Points, in no order, along strands that fork and pass close to each other.
Points whose rows are less than 18.8 apart are linked; no others are. Some points are linked to none.
Nosa: [-25 -10 -25  16   9  -8  -6   9   1]
nuzi: [-19  29   3 -15  -3  11  28  15 -10]
Rek: [-15  -8  -2 -19   5 -18   9  -3 -19]
vobu: [ -1  -5   5 -12  13  -8 -12   0  -9]
vepas: [  7  -6  31 -33 -10   1   5   8  -9]
Tila: [-27  12  -4 -11  -1  10  32   5 -19]
Dum: [ 21 -18   1  18 -15  -7 -19  -5  27]
ribad: [-25  20  -1 -11  -1  11  31  10 -13]
nipur: [ 13  -6  15  -5  11   0 -18   9  -9]
bipu: [  0  32  12   3  -3  17  23 -22  26]
Mogof: [  4 -19 -21  19 -10  -5  -5   4  14]
Gov: [ -6 -20 -16  14   1  -6  -7  18   4]
gat: [-21 -17   1 -10  14 -30  -2  15  -9]
tega: [  3 -10 -24  20  -5  -3  -6   5  10]
kepod: [ 28  -4   4   0   3   8 -15   5  -4]
zon: [ 17 -19  -8  17 -14  -8 -12  -1  21]
vebak: [-29 -15  -8  -8  14 -27  -2  10  -6]
mokit: [  6  11  22 -26 -14  13  -6  -5   8]
bol: [ 30  -4  -4   6  -1   4 -13   2   2]
barup: [-31 -16 -13   0  14 -21  -5  12  -3]
tiz: [ 14  10   6  -4  -5  27 -14 -11   2]
rova: [ 34 -13   9  11  -8  -7 -14  11   6]
Fov: [  7   9  18 -19  -8  19 -13  -7   6]
nes: [-16   5  -4  -5   5   0   2 -20  -9]
Matu: [ 39  -7   2  13 -13  -4 -21 -13  24]
nav: [-11  -7   0 -17   9 -18   1  -3 -14]
Gedu: [-28   5  -7 -11  -1   5  31   0 -23]
rutib: [ 19  11  -3   7  -6  28 -11 -15   1]
Dur: [  8   5 -20  15   3   6  -8  -5   0]
Rezi: [-20   3  -2 -11  -5   0  20 -14 -13]
konag: [ 24 -17   9  14  -9  -8 -10  17   6]
Sivum: [-17  14   4   6  -1  14  28 -25  12]
Fiten: [  8 -27 -12  18 -15  -6  -9   0  19]
kudi: [ -6  25   8   7   2  19  25 -25  29]
nuzu: [-25 -25 -15  10   9  -8  -7  21  -2]
Dalip: [-10  10  -1   4   2  15  -2 -23  -2]
Dav: [-17   2 -29  26   9  -2  -2  -2   2]
vimu: [-16 -18   0   3  13 -16 -11  22  -4]
Magop: [-30 -19 -24  14   9  -7  -6  14   0]
Vufar: [-17  -8  -6 -21   4 -15  17   3 -27]
tati: [  9   3  31 -34 -15   5   7  11  -1]
tal: [ -9  -6   1 -12  13 -14  -9   1  -9]
lib: [-14 -32 -14  14   1  -5  -6  21   0]
Vamu: [ -5   5  13 -32 -10   7  17  17 -12]
korul: [-25  -1 -28  23  10  -5  -3   1   2]
vati: [ 21 -15  17  14  -6 -10 -12  26  -4]
mereb: [ 2 37  6 -4 -2 11 36 -4  9]
dom: [-4 36  4 -5  1 12 37  2  3]
batom: [  3   1 -25  20   1   0  -6   0   4]
kena: [-10  34   5  -9   0  12  33   8  -4]
rig: [ 15   5 -12   9   1  11 -12  -8  -2]
zuko: [ -5 -12  19 -11  14 -23  -8  14 -13]
Rok: [  1  22  10   1  -8  28  -5 -18  13]
sodem: [ 22  -9 -13  16 -12  -5 -10  -4  17]
mil: [ 44  -8   7   8 -12  -2 -16  -5  14]
Nivit: [  6  38  12  -6  -9  10  28 -10  13]
lagu: [  5  -6   9  -9  13  -2 -16   4  -9]
pef: [ -1 -10 -13   9   8  -6 -12  14   1]
Duza: [-11   7 -26  29  11   2   1  -9   2]
lek: [ 39 -11   8   9  -9  -4 -13   3   9]
Zolo: [ 27  -6 -11  13  -8  -2 -11  -1   9]
vibu: [-21   2  -6 -13  -4  -1  23  -7 -19]
Rodin: [ 23  -6  10   1   6   1 -16  12  -7]
kelu: [  4  -9  29 -28  -1  -3   0   3 -13]
keded: [ 13 -18  22  16 -12 -13 -14  30  -8]
zaf: [ -4   2 -10   2  12  -2 -13  -4  -6]
vukog: [ 10  14  25 -29 -16  11  -1   1   9]
voval: [ 11  12  29 -34 -17   6   5   9   6]
vem: [  5  36  14  -1  -5  11  26 -16  21]
pifu: [-19   5  -4  -3   2   0  12 -22  -9]
zaguz: [-28   1 -15  -3   7 -13  22 -15 -19]
kol: [ 14   5  13 -10  -3  23 -16  -6   1]
tubid: [  1 -10  22 -17  12 -15  -8   6 -16]
Raba: [  3  10 -19  21   6  10  -5 -14  -2]
lureb: [ 19   7 -11  10  -4  18 -10 -13  -2]
Nason: [  1 -11  23 -23   6 -13  -1   4 -18]
zod: [ -2  -2 -13   6  11  -3 -13   4  -3]
dani: [ 31 -12   1  15 -14  -5 -22 -10  29]
Vov: [ -2  10 -22  28  10  10   0 -17   1]
raded: [-14 -15  14 -10  14 -29  -5  17 -12]
Tevu: [-13  18   5   7   1  17  29 -25  20]
malu: [-10   3  -6  -3   9  -3  -7 -13  -7]

A fork is a point with three links, a tip a point with one. Leave the first point through the second and follow the links. Name the first fork or tip that comes.
vem; bipu -> Sivum
zuko; raded -> barup
bol; Zolo -> zon
tal; nav -> Vufar
dani; Matu -> keded
Magop; Nosa -> Dur
